A landscape with many valleys, sampled at points; each row gives a point and its height.
A ball rolls from a point to the lowest of its 2 nearest points, and stops where none of them is lower. Distance is the straight distance between rows; heights are no part of it.
J_21 height 200: [ 99 111 139 106 197 109  85 100 119 139 194 129 149  75 158 127 148 147
 149 105 138 192  96]
J_989 height 389: [ 78 151  96 120 139 113  95 165  82 125 110 110 166 173 100 155 127 108
 119 115 146  86 121]
J_425 height 570: [154 141 163 111 153 140 115 104 177 168 144 134 159  68 137 102 129 132
 153 147 105 132  91]
J_889 height 299: [182 100 169  89 168 135 108 111 222 136  97 140  77  73 134 173 103 160
 161 135 109 141  97]
J_194 height 377: [167 110 142 141  58 131 126 160 120 155 148 152  86 129 129  86  89 113
 101 125  80 118 113]
J_729 height 268: [187 125 103  92  69  88  51 157  87 146 111 118 118 153 103 116  74 128
 108 134 149  89  89]
J_830 height 471: [ 89 104  96 107 108 122 162 126 113 106 111 126 140 203 141 158 138 131
 136 146 193 130 157]
J_98 height 381: [ 72 152 120 109 158 112 113  94 111  96 134 168 120 138 107 111 175 129
 136  56 139 171 159]
J_573 height 357: [ 87 136 126 148 105  93 183 137 101  99 130 136 111 194 158 187 130 130
 109 127 137 184 162]
J_881 height 283: [ 59 126 106 114  71 116 122 168  93 133 117 104 104 195 150 170 102 149
 147 112 181 146 166]
J_839 height 185: [ 75 153 118 100 150 106  83  88 120 131 166 146 189 140 129 114 155 101
 144  93 139 125 157]
J_338 height 228: [168 177 145 142 108 149 162  78 152 108 125 102 152 107 121 104 133 101
 118 132  73 104 152]
J_924 height 568: [182 177 135 129 147 129 108 129 185 108 171  91 154  52 113 121 135 152
 212 153 109 205  97]
J_933 height 515: [180 111 133 150 111 158 199  67 140  84 119 103 118 118 123 104 159  98
 125 147 129 114 154]
J_496 height 223: [164 170 104 143  86 123  57 198 110 125  83 123  84 156  90 128 104 128
  85 126 116  97 113]
J_118 height 556: [172  83 144 136  82  91 186  96 114 134 157 133  58 123 123  75  74 119
 117 114 105  97 114]
J_565 height 376: [118 108 127 175 101 160 170 170 142 139  69 126  99 128 144 124 147 140
 102 130 130 100 139]
J_527 height 253: [ 81 162 138 146 192 129 108 139 121 152 134 128 144 114 133 155 122  90
  92  56 122 143 123]
J_723 height 304: [ 60 123 104  93  85 117 114 142 100 141  80 111 106 181 144 165  84 174
 175  98 214 163 165]
J_599 height 342: [ 63 155 105 127 161 149  82 153 121 155 102 126 135 135 107 124 144 109
 119  60 150 107 137]
J_617 height 134: [137 101 162 157 177 130 146 171 130 136 103 149 143  91 126 126 123 135
 119 153 118 121  94]
J_966 height 421: [ 95  81  87 102 100 164 129 125 135 128 104 139 132 154 125  93 178 145
 154 144 186  91 153]
J_428 height 303: [125 149 117 120 118 108 128 115  86 114 174 122 188 152 146 130 113  81
 120 152 116  93 148]
J_576 height 447: [113 114 105 122 202 131  48 104 104 129 163 134 114  82 130 132 171 147
 140 144 151 150 108]
J_777 height 360: [ 77 158  90 122  63 132 138 138 118 127 139  98 121 196 154 154 133 111
 127 130 138 126 169]
J_671 height 126: [ 86  90 118 141 114 150 131 173 124 147  94 142 143 135 139 110 145 150
 133 105 167  93 142]
J_333 height 336: [ 83 159 152 149 141 100 200 116 138  96 108 151 135 158 142 149 146 141
 124  75 128 205 131]
J_250 height 169: [170 132 152 136 126 121 114 136 124 180 132 123 131  93 177 142  73 143
 117 146 103 118  81]
J_939 height 132: [194 171 141 144 146 122 123 119 137 131 137 113  97 112 135 189  72 117
  97 155  69 126 115]
J_856 height 199: [115 122 123 122 147 129 142  90 127  66 143 148 170 143 117 111 185 120
 131 138 132 135 169]
J_240 height 598: [133 128 151 123 127 132 168 115 130 130 151 131 175 121 143  99 127 105
 125 146 103  96 135]
J_774 height 391: [158 123 153 149  87 124 159 166 117 138 170 131 109 123 130 102  96 108
 100 151  69 129  85]
J_63 height 252: [ 93 144 162 141 198 122 134 169 164 147 143 127 164  89 147 117 116 120
 132 103 131 161  70]
J_123 height 255: [131 107 149 141 210 111 127 132  96 120 153 133 187 118 142 165 121 116
 118 155 130 135 119]
J_767 height 292: [ 72 154 143 125 118 130 158 101 159 127 136 123 171 134 154 103 165 129
 134  89 118 142 159]
J_436 height 261: [142 144  93 159  80 140 101 181  99 110 105 116  90 177  88 129 123 117
  95 142 111  95 124]
J_591 height 546: [174  80 150 125 115 104 179  81 120 119 124 146  71 111 111  89  74 119
 138 122 129  68 126]
J_358 height 179: [137 174 110 164 113 134  55 185 109 159  84 126 100 124 122 140 102 139
  87 112 119  91 119]
J_967 height 207: [134 108 108 128  95 129 206  98 141 121 138 100 126 161 164 133 155 102
 116 157 168 149 173]
J_321 height 230: [149  96  92 124  22 138 123 162  78 133 143 106  78 176 103 101 115 124
 128 131 166 107 127]
J_493 height 249: [122 169 139 163 196 143 115 115 136 120 126 119 162 106 119 149 147 108
 104 121  96 126 143]
J_557 height 148: [ 95 150 126 115 173 136  60  85 127 167 163 126 177 100 139 127 149 112
 143 107 140 122 129]
J_760 height 294: [106 138 159 147 174 130 168 129 159  86 132 132 174 113 128 113 169 122
 119 123 101 151 145]
J_983 height 138: [150 131 116 135  84 143 130 130 119 145  89 141 107 139 121 110 107 118
 111 128 124  61 136]
J_471 height 168: [ 69 113 159 108 138  99 160 131 124 144 154 160 181 137 156  99 125 127
 141 100 132 141 127]
J_882 height 409: [103 135 101 126 189 126  72 136 100 126 107 118 171 143  94 143 140 117
 124 129 153 102 101]
J_93 height 324: [104 113  98 114  72 131 163 155 146 170 155 111  84 164 158 162  96 119
 111 167 163 196 189]
J_917 height 257: [182 109 125 102 175 120  96  82 118 105 173 138 164  78 106 112 150 136
 160 187 121 141 143]
J_814 height 184: [134 133 129 137 136 153 113 128 137 141  88 150 130 120 121 122 129 124
 116 134 118  74 130]
J_579 height 642: [148 160  93 105 140 118  45 109 100 152 109  93 165 148 123 166 103 123
 133 148 142  84  73]
J_529 height 187: [ 97 162 140 118 167 142  87  93 166 171 171 113 168  72 142 106 149 122
 135  93 109 149 117]
J_679 height 181: [115 119 142 182 111 124 153 218 120 140 119 133 116 127 145 119 121 137
  82 128  95 140 111]
J_742 height 332: [ 55 118  90  80  85 139 117 125 134 147  86 107 126 183 138 147 133 158
 176 110 207 139 164]
J_625 height 616: [171 134 159  98 112 137 137  77 178 115 145 130 148  67 103  53 150 127
 163 158  88 127 136]
J_478 height 196: [154 191 125 144 106 144 133 102 117 110 138 107 143 132 127 129 120  85
  97 141  73  92 155]
J_996 height 188: [154 108 155 150 205 145 104 131 145 145 110 144 130  76 115 151 135 158
 132 160 114 147  94]
J_661 height 311: [136 129  99 129  50 146 159 112  99 126 161 100 103 170 134 118 129  94
 113 149 127  98 147]
J_890 height 136: [ 62 131 167 102 160  93 139 142 136 155 155 165 165 118 146 103 115 119
 142  51 137 163 104]
J_403 height 492: [ 82 136  92  89  83 116 117 142 134 156 112 101  95 188 135 171  66 128
 143 164 191 182 194]
J_618 height 393: [203  95 130 111 155 117 105 109 134 124  93 144  78 121 114 151  73 118
 121 136 143  82 118]
J_102 height 306: [120  96 102 133  52 146 158 142 115 157 183 103  83 181 150 148 125 103
 119 159 153 178 168]
J_406 height 339: [112 158  76 114  50 141 149 112 110 113 148  71 123 198 126 145 143  93
 126 157 151 104 155]
J_971 height 464: [101 106 102 112 181 114  68 117 115 117 161 156 129  81 118  94 171 143
 138 163 136 132 134]
J_448 height 236: [166  85 136 149 158 133 165 142  95 100 105 150 123 120 117 129 116 112
  98 161 127  89 122]
J_795 height 378: [ 74 106  77  86  87 160 113 136 137 141  87 100 142 173 111 114 162 155
 159 122 194 103 142]
J_293 height 172: [105 101 137 163  36 157 116 208 106 152 158 128 104 171 139 130 136 140
 111 120 123 169 157]
J_4 height 596: [155 144 138 127 167 157  73  70 145 161 135 119 137  84 143 162 134 159
 149 128 111 134 104]
J_171 height 503: [132  83 132  99 126 144 114 112 120 153 135 166 158 113 132  79 140 129
 145 149 145  75 124]
J_494 height 428: [131 119 107 127 206 139  56 117 106 122 130 139 145 120  94 144 157 138
 144 162 152 124  99]
J_390 height 431: [129  95  83 109 110 126 162 140  89  82 106 107 138 186  93 133 146 112
 120 166 170  85 116]
J_465 height 256: [140 120 122 138  70 135 221 111 142 121 165  94 120 146 163 111 132  99
 111 155 126 138 139]
J_71 height 542: [140 132 168 126 161 138 150 146 185 102 145 136 162  78 106  82 137 126
 172 163 113 147  85]
J_169 height 335: [173 113 109 146 106 111  98 155  62 113 163 138 113 164  94 144  96  95
  95 159 111 108 107]
J_228 height 388: [130 100 120 134 139 118 116 161  83 136 126 144 161 138 136 131 110 118
 113 154 146  84 125]
J_110 height 226: [167 135 152 139 191 145  93 106 168 134 121 137 102  61 107 172 154 172
 156 160  97 163 109]
J_470 height 235: [ 93 123 152 147 133 140 180 160 166 136 111 130 155 109 151  96 136 137
 128 126 110 125 108]
J_405 height 286: [161 103 132 108 154 109 127 105 137  81 168 138 141  63 106  69 167 137
 154 187  96 156 154]
J_416 height 368: [185 103 150 146  51 140  92 140 129 139 153 157  63 167  92 103  91 110
  94  92  88 132 126]
J_779 height 320: [ 88 135 152 157 160 113 188 134 143  82 111 137 145 146 140 135 157 126
 105 109 118 166 139]
J_225 height 392: [ 70 139 102 105 131 100 128  79  96  93 128 181  75 137 108 107 193 157
 151  82 152 197 156]
J_519 height 610: [194 137 153 105 153 138 116  80 157 127 126 116 108 113 164 211 106 171
 161 126  93 130 107]
J_999 height 130: [111 133 121 155  80 124  77 229  76 146 133 123 119 144 124 130 116 141
 102 109 140 114 143]
J_703 height 202: [190 173 164 131 140 150 153  91 190  98 120 107 162  74  97  98 129 112
 144 142  62 136 139]
J_387 height 369: [198 105 136 105 174 137 107  91 145 125  94 155 107 106  97 143 114 127
 137 162 127  94 123]
J_340 height 318: [ 48 152 133 133 120 132 171 113 144 142 118 136 127 153 153 142 146 135
 130  64 140 157 164]
J_121 height 493: [160 105  95 134 112 155 180  85 125  83 108 110 113 156  98 119 168 105
 123 154 168  95 138]
J_694 height 147: [ 66 117 140 166 115 117 165 217 122 141 117 134 117 134 160 132 117 144
  99  89 116 147 125]
J_548 height 333: [ 98 144 147 151 180 150 114 132 171 116 122 143 117  72  93  99 182 132
 125 127  97 142 129]
J_18 height 459: [ 93  83 125 122 122 162 147 116 153 124 117 153 121 121 142  84 197 143
 143 142 149 122 151]
J_587 height 373: [142  97 104 120  83 108 106 177  56 134 137 137 147 151 125 112  97 118
 118 151 149  81 118]
J_937 height 259: [116 128 110 159  98 138 145 165  93 115 125 125 116 160 134 139 133 111
  97 141 117  97 136]
J_804 height 269: [121 154 154 154 212 126 126 127 151  87 142 122 165  90 105 131 158 120
 121 118  92 178 139]
J_201 height 160: [ 82 132 112 159 106 134 111 203 102 149  89 126 124 133 131 129 127 142
 112  94 156  99 150]
J_769 height 408: [155  85 150 163  62 138 182 161  97 126 181 126  88 147 124  94 116 111
  97 142  95 153  95]
J_838 height 222: [142 134 159 176 128 126 135 199 135 154  94 135 104  93 138 120  97 137
  88 126  88 119  94]
J_810 height 237: [ 85 169 154 130 198 119 125 117 150 124 152 126 162 105 129 130 138  99
 115  56 112 176 121]
J_771 height 483: [ 92 120  84  83  91 118 150 118 125 133 114 101 121 201 141 173 107 126
 150 159 206 155 178]
J_609 height 182: [201  93 149 133 163 110 174 103  97  99 122 147 100 108  95 130  93 105
 119 160 117  91 121]
J_808 height 387: [ 85 147  92 128 121 166  86 134 137 140  77 121 136 144  89 105 167 135
 141 109 149  72 134]
J_104 height 319: [159 147 107 126 123 105 115 127  63 106 170 121 158 161 113 150  93  81
 115 174 112  91 116]
J_537 height 465: [168 113  94 122 110 128 156  98  90  83 101 115 105 168  77 116 122 109
 117 151 158  59 113]
J_347 height 346: [ 94 165 131 145 125 102 190  97 100 110 107 143 120 182 145 186 132 142
 129  92 150 202 157]
J_312 height 310: [ 82 127 133 133 101 122 215 139 168 130 127 119 136 152 181 129 134 143
 127 126 142 174 137]
J_274 height 344: [196 132 111 115 100 109  68 122 108 133 139 136  80 151 119 142  55 102
  96 141 108  92 112]
J_220 height 273: [128  91  82 103  27 141 125 174  85 126 155  65 101 200 102 130 122 125
 142 155 175 143 135]
J_481 height 363: [181 126 170  92 147 134 122 108 219 119 126 126  82  77 128 183 132 185
 201 135 104 171  77]
J_523 height 204: [127 132 152 136 157 116 122 137 121 174 160 114 182  96 183 141  96 133
 131 135 115 133  75]
J_435 height 424: [163  81 127 167  67 128 213 134 108 127 155 115  59 138 129  95 114 119
 101 150 125 135 108]
J_534 height 291: [ 86 164 129 134 123 102 147 126  93 100 159 135 174 174 150 151 124  94
 112 117 112 122 160]
J_977 height 66: [117  85 144 154 142 130 135 187 122 156  86 156 142 100 141 106 131 144
 111 119 143 104 125]
J_504 height 277: [133 196 148 145 146 130 123 119 153 163 152  98 165  91 158 135 102 113
 109 129  78 124 107]
J_903 height 414: [ 53 124  97 126 137 161 103 127 144 127 104 140 120 146 103 106 188 141
 141  94 162 114 152]
J_223 height 435: [171 101 115 155  97 130 182  98 119 102  96 129  40 142 107 114 116 111
 101 131 134  86 131]
J_561 height 254: [167 140 155 161 150 135 131 148 146 139  78 144  92  98 122 144  93 127
  87 146  86 103 111]
J_601 height 143: [185 126 147 125 141 121  91 129 164 138  99 111  71 111 175 197  68 164
 110 116  98 127 105]
J_101 height 624: [152 130 128 136 153 137  76  99  87 162 135 112 154 115 175 173 106 156
 140 136 143 108  85]
J_495 height 400: [130  90 101 130  81 173 184 113 160 158  95 116  99 135 146 111 161 126
 129 148 172 110 154]
J_292 height 298: [168 114 108 128 125 113  83 189  92 131  72 135 131 141 105 124 106 142
 110 144 167  81 109]
J_700 height 171: [172 132 132 131 194 119 105 105 140  95 184  96 179  69 130 153 153 154
 172 155 101 204 124]
J_803 height 278: [175  92 134 161 110 120 157 156  85 110 116 150  81 132 113 119  96 114
  86 154 111  92 114]
J_36 height 103: [132 139 132 168 101 115  66 195  82 165 151 139 129 138 130 134 107 115
  89 134 107 135 121]
J_949 height 260: [ 87 108 146  98  97 105 193  89 143 135 128 154 154 166 176 135 141 152
 159 117 167 178 160]
J_117 height 361: [ 81 156 127 154 154 176 114 114 166 127 105 137 123 106 107 100 189 136
 120 107 107 108 152]
J_512 height 353: [106 111 105 158  81 165 175 174 154 156 100 101  85 140 161 140 133 149
 100 141 161 143 162]
J_825 height 399: [ 55 143 139 101 103 149 144  90 111 152 100 161  96 145 128 142 147 144
 164  32 171 175 155]
J_822 height 394: [214 112 131 101 188 131 102  77 154 105 110 143  86 111 102 195 112 138
 150 162 129 115 139]
J_633 height 407: [163  90 138 160 111 151 194 135 141 116  71 139  71 122 121 113 135 129
 106 142 127  97 119]
J_150 height 315: [123  90 135 141 194 137 128 136 114  87 118 165 152 125 104 120 170 127
 124 162 135 118 139]
J_124 height 98: [228 136 146 115 165 129 135  85 167  90 134 118 139  68  69 135 138 128
 161 164  77 160 156]
J_271 height 231: [104 164 138 154  76 137 169 164 146 143 144 113 126 131 153 108 121 112
 103 129  75 122 120]
J_944 height 490: [134  86 154 133 121 152 184 110 158 112 116 141 130 108 124  82 174 130
 134 152 128 114 126]
J_902 height 227: [ 86 162 153 105 153 111 119 107 175 134 175 125 191  92 143  74 147 119
 149  82 105 171 123]
J_319 height 146: [216 146 153 108 148 131 148  62 176 105 125 126 121  79  84 124 111 112
 144 133  77 121 156]
J_745 height 370: [ 97 117  85 147  98 119 161 170 108 107 117 123  88 200 144 190 126 123
 105 155 169 177 160]
J_827 height 631: [136 135  98 122 163 140  42  94  89 152 128 104 168 131 140 163 129 140
 149 128 170 107  75]
J_147 height 280: [ 63 154 136 134 128  89 156 130  83 113 127 155 146 178 145 163 118 112
 123  79 135 146 154]
J_610 height 484: [132  98 120  97 152 133  74 103 122 144 155 168 136  80 122  76 160 150
 151 173 128 103 119]
J_629 height 305: [126 142 128 136 185 133  86 122 157 122 124 141  96  45  88 113 178 149
 131 167  96 142 137]
J_441 height 605: [160 128 151 102 123 143 154  79 150 127 156 125 187  91 129  74 139 110
 146 143  95 106 146]
J_490 height 139: [208 140 143 133 190 136 122  94 143 108 142 113 156  74 102 175 151 143
 164 169  90 175 133]
J_582 height 203: [173 131 162 151 171 134  95 143 164 162  73 123 102  86 152 182  87 173
 115 125 114 126  80]
J_855 height 441: [176  85 121 153  87 103 146 125 115  96 116 138  22 155  99 104  80 116
 105 110 134  92 127]
J_770 height 565: [186 121 160 127  91 100 199 107 128 126 172 118  99 105 125  83  66 104
 124 133  88 108  94]
J_896 height 141: [120 166 113 161 147 136  68 149 111 178 109 113 140 115 134 147 109 115
 101 105 124  94 115]
J_145 height 309: [118 185 156 162 158 118 172 153 154 105 151 106 169 111 136 127 115 108
 104 133  71 154 117]
J_273 height 282: [ 62 147  96  78 110 105 120 118 106 107 116  92 183 200  97 138 150 122
 152 120 157 100 133]
J_906 height 558: [178 157 163 122 159 132 122 114 194 127 151 118 150  56 106 107 131 144
 185 160 101 169  88]
J_631 height 198: [138 139 140 120 193  97 105 115 155  94 185 112 202  82 126 113 139 129
 165 131 100 214 126]
J_353 height 590: [173 158 147 105 137 146  87  66 166 173 129 121 142  97 151 151  97 139
 146 134 102 106 107]
J_224 height 429: [158  97  94 143  65 155 176  96 135 155 105 108  64 141 134  99 128 120
 130 136 171  92 144]
J_859 height 293: [132 197 155 152 180 135 140 126 171 129 151  93 191  87 134 132 115 113
 127 111  83 156 107]
J_904 height 351: [108  96 132 127 101 150 214 126 182 144 108 118 125 137 164 114 162 135
 131 141 159 153 139]
J_798 height 190: [166 112  97 124  38 127 121 142 106 137 115 126  69 160 105  93 101 125
 118 119 139  73 128]
J_714 height 442: [146  74 112 147  87 137 201 135  94 119 130 126  94 145 145 112 130 119
 110 153 154 107 133]
J_237 height 225: [114 118 142 126 192 129  90  95 100 141 176 107 176  99 169 167 135 141
 140 109 144 158  92]
J_371 height 229: [115 146 153 135 186 141 114 127 149 175 154  93 167  80 166 141 109 142
 135  99 128 159  60]
J_412 height 166: [ 58 132 161 138 147 130 189 159 177 125 115 142 137 131 142 108 148 149
 139  83 130 165 106]
J_439 height 208: [160 119 168 132 159 141 135 128 181 138  78 155 107  84 117 125 111 131
 123 143  92 105 108]
J_297 height 267: [160 138 117 118 189 144  62  92 146 126 122 146  95  72  96 146 163 160
 153 178 115 137 125]
J_540 height 156: [153 110 137 151  24 156  88 209  90 140 147 132 101 171 112 114 129 143
 113 115 138 139 146]
J_942 height 263: [ 75 184 154 132 138 130 167 126 182 126 146 113 181 113 148  92 138 117
 135  76 103 143 125]
J_913 height 374: [ 69 155  97 124  91 114 113 167  83 120 138 105 143 191 132 149 126 105
 126 123 137 102 150]
J_799 height 423: [207 130 112 110 175 127  90  87 129 108 100 121  85 141 132 212  86 146
 133 152 126 102 112]
J_296 height 220: [111 158 141 116 205  98 101 101 147 106 179 118 175  89 128 125 138 114
 138  77 102 212 127]
J_514 height 239: [ 60 148 112  89 115  85 116 124  77 113 123 130 166 199 118 151 123 114
 169  85 164 122 144]
J_326 height 281: [122  86 126 161 162 141 171 157 106  86  95 150 129 149 127 141 152 126
 104 151 146 106 137]
J_295 height 328: [ 44 145 122 131 131 141 128 140 121 141 104 139 117 154 123 142 148 123
 130  40 153 132 160]
J_488 height 244: [183  95 162 123 171 130  99 129 179 140  67 150  82  87 137 165  92 156
 125 133 123 119 105]
J_588 height 262: [123 179 139 148  91 134 119 140 130 178 158 120 149 112 152 120  98 108
 100 125  62 109 116]
J_768 height 83: [195 140 136 135 130 118  83 133 154 132 131 124  57 124 149 188  62 130
  87 138  79 135 111]
J_280 height 654: [144 163  89 104 119 101  70 145 105 150  90  85 156 161  80 145 101 119
 110 150 122  79  81]
J_25 height 201: [ 84 122 156 122 139 108 154 156 128 174 156 135 187 108 172 100 100 123
 130 116 120 123 101]
J_674 height 362: [199 101 143 134  93 112  63 144 122 132 168 153  67 155 105 128  63 106
  82 107 100 132 113]
J_766 height 215: [ 77 146 107  90 139  90  80  77 121 102 175 159 164 112 119  83 175 123
 149  95 123 148 170]
J_963 height 371: [ 76 169 133 109 148 113 127 102 139  90 134 154 100  99 117  86 184 129
 133  51 106 200 147]
J_38 height 338: [ 74 121 104 135  72 143 157 160 154 168 112 110  87 159 172 162 110 148
 116 132 160 168 179]
J_105 height 238: [130 123 161 141 217 111 125 110 118 120 171 114 186 101 155 172 125 132
 131 127 123 176  98]
J_654 height 266: [ 59 170 139 159 142 121 139 164 132 155 139 123 139 128 151 139 121 107
  90  65  97 133 127]
J_233 height 137: [121 122 121 123 109 142 174  84 144  92 130 117 162 155 150 114 173 113
 128 136 144 126 170]
J_831 height 601: [172 147 151 124 161 152 100  65 142 133 147 114 132  90 151 188 143 193
 181 129  95 145  93]
J_528 height 258: [170 104 122 141 168 129  71 157 110 138  66 151 130 114 115 143 119 150
 110 149 161  89  96]
J_960 height 422: [ 43 132  80 108 129 147 108 105 147 113  98 137  99 165 101 129 194 154
 153 102 187 163 161]
J_24 height 348: [117 109  92  98  54 111 109 192  73 132 118  94 143 177 108 113 112 131
 133 144 161  82 123]
J_49 height 287: [117 115 103 129  37 136 186 118 120 146 186  96 108 161 169 125 126 104
 119 142 132 148 162]
J_210 height 403: [174 159 173 126 169 147 124 120 208 141 110 118 106  77 131 173 109 173
 184 135 101 169  61]
J_382 height 167: [171 188 123 144 126 134  98 120 114 143 137 126 115 125 128 159  91  96
  90 151  72 105 123]
J_672 height 405: [ 76 147  91 119 136 114 119  79 145  81 115 152 101 152 114 126 209 148
 145 109 163 193 177]
J_945 height 519: [124  97 161 123 134 134 176 138 180  92 136 141 145  82 116  63 172 137
 150 159 118 147 105]
J_247 height 108: [ 58 100 143 156 146 124 174 174 134 136  92 150 121 136 148 131 148 154
 115  74 144 151 138]
J_544 height 197: [ 85 131 133 160  53 150 161 180 133 154 160 112 106 160 166 122 133 130
 102 122  96 155 140]
J_531 height 316: [178 135 107 104 107 111  78 122 102 150 116 126 123 137 126 136  73 115
 117 152 138  69 103]
J_532 height 456: [113  69 106 134  98 133 175 157  92 117 116 131 123 164 151 132 140 131
 123 147 179 112 147]
J_91 height 359: [ 95 142 109 129 164 159  60 130 133 170  99 136 134 105 104 107 154 130
 127  96 147  96 124]
J_377 height 385: [108 109  77 141  72 144 140 183 108 122 107  95  91 193 127 163 130 138
 109 158 178 144 155]
J_373 height 343: [121 121  92 126  99 137 111 182 108 127  62 117 137 163  97 115 139 146
 120 130 169  73 121]
J_131 height 165: [ 74 105 150 101 184  98 102 123 128 153 164 166 157  97 145 101 142 130
 136  81 140 169 107]
J_391 height 618: [181 135 149 135 148 143  95  95 110 137 122 119 125 113 173 203  90 175
 147 138 111 115  85]
J_366 height 580: [187 142 164  97 138 126 132  86 174 166 138 126 135  79 149 130  76 133
 151 150  98 119  91]
J_334 height 520: [163  75 118 101 102 130 135 105  93 141 112 151 136 130 118  87 111 114
 144 134 163  52 124]
J_246 height 232: [141 129 133 122 179 120 113  98 125  89 161 141 189 103 113 116 158 119
 138 155 112 148 151]
J_30 height 337: [105 131  87  83 127 135 114 105 118  96 115 107 181 177  81 109 163 108
 144 145 144  79 125]
J_275 height 356: [ 70 151 138 126 174 127 113 119 165 104 144 137 113  83 110  80 184 129
 126  86 104 169 140]
J_862 height 317: [ 93 109  86  87  45 118 132 160  83 124 133  73 134 201 125 135 120 126
 148 143 164 107 137]
J_974 height 213: [ 70 152 124  92 126  86 119  80  93 103 141 159 178 179 122 129 149 110
 165  77 153 141 164]
J_254 height 224: [ 94 152 121 158 160 142 126 145 125 124 102 135 146 137 125 139 145 115
 104 116 117  90 144]
J_916 height 589: [164 148 165 125 128 129 178 127 147 126 138 118 150  93 131  99  99 110
 122 153  85 103 105]
J_717 height 284: [ 86 131 128 103  88 113 196 115 153 159 125 129 126 164 182 152 118 139
 137 132 168 187 171]
J_908 height 576: [202 151 167 109 125 110 190  94 162 115 152 112 131  91 116 101  67 108
 151 139  86 118  98]
J_308 height 264: [ 58 145 117 109  93  99 143 119  82 119 112 138 122 195 142 174 114 132
 162  91 169 151 159]
J_554 height 404: [115  94  98 114 143 115 133 156  82  99 121 143 173 175 109 135 139 114
 130 149 166  87 128]
J_647 height 129: [225  90 160 107 180 107 162  76 128 104 140 144 121  90  92 139  98 117
 150 158 120 116 121]
J_753 height 533: [171  74 144 115 113 132 177  82 106 129 125 151 118 109 116  79 114 115
 142 143 136  73 128]
J_165 height 221: [139 106 132 157 200 150  67 143 120 158  86 138 119  86 123 151 133 150
 119 121 148 126  94]
J_432 height 245: [ 95 132 115 105 133  86 103  91 135  75 166 145 150  98 132  63 184 136
 147 124 103 170 181]
J_409 height 178: [177 126 117 136  28 141  85 210 100 128 110 134  73 165  86 103 125 156
  99 115 150 116 132]
J_828 height 131: [169 129 136 149 102 109  82 164  88 174 155 135 126 119 166 144  85 121
  94 147 102 127  89]
J_174 height 110: [106 160 130 137 157 142  85 112 121 189 140 108 163 103 153 141 117 113
 123  98 125 106 114]
J_718 height 418: [189  91 116 115 135  91 115 127 131  96 104 140  43 139  97 129  56 114
 100 121 134  73 129]
J_747 height 276: [120 118 135 109 141  93 128 112 157  64 164 129 163  77 120  55 171 136
 154 154  89 175 162]
J_653 height 390: [ 57 162 120  97 125 141 114  92 118 119 115 162  93 141 111 124 178 123
 146  24 150 181 157]
J_641 height 216: [ 61 112 152 106 112 104 167  97 141 126 146 170 158 148 159  97 158 158
 168  93 142 177 141]
J_103 height 340: [165 115 140 134 182 147 121 106 138  95 109 156 134  97  89 121 160 122
 132 170 113 111 137]
J_214 height 219: [189 130 110 102  48  98  62 190 103 132 112 135  88 152  94  94  90 144
 101 117 159  92 116]

For each start below, name the point where the ball stops.
J_441 => J_233
J_121 => J_983
J_576 => J_233
J_223 => J_233

Call two points neighbours if one is among the 2 nearest of the other. Go from one point of each pair to the other, from neighbour to neighbour, staying as low as possible. Name the highest point that can't be avoided.
J_124 and J_439 => J_488
J_36 and J_890 => J_523
J_768 and J_124 => J_338
J_36 and J_977 => J_201
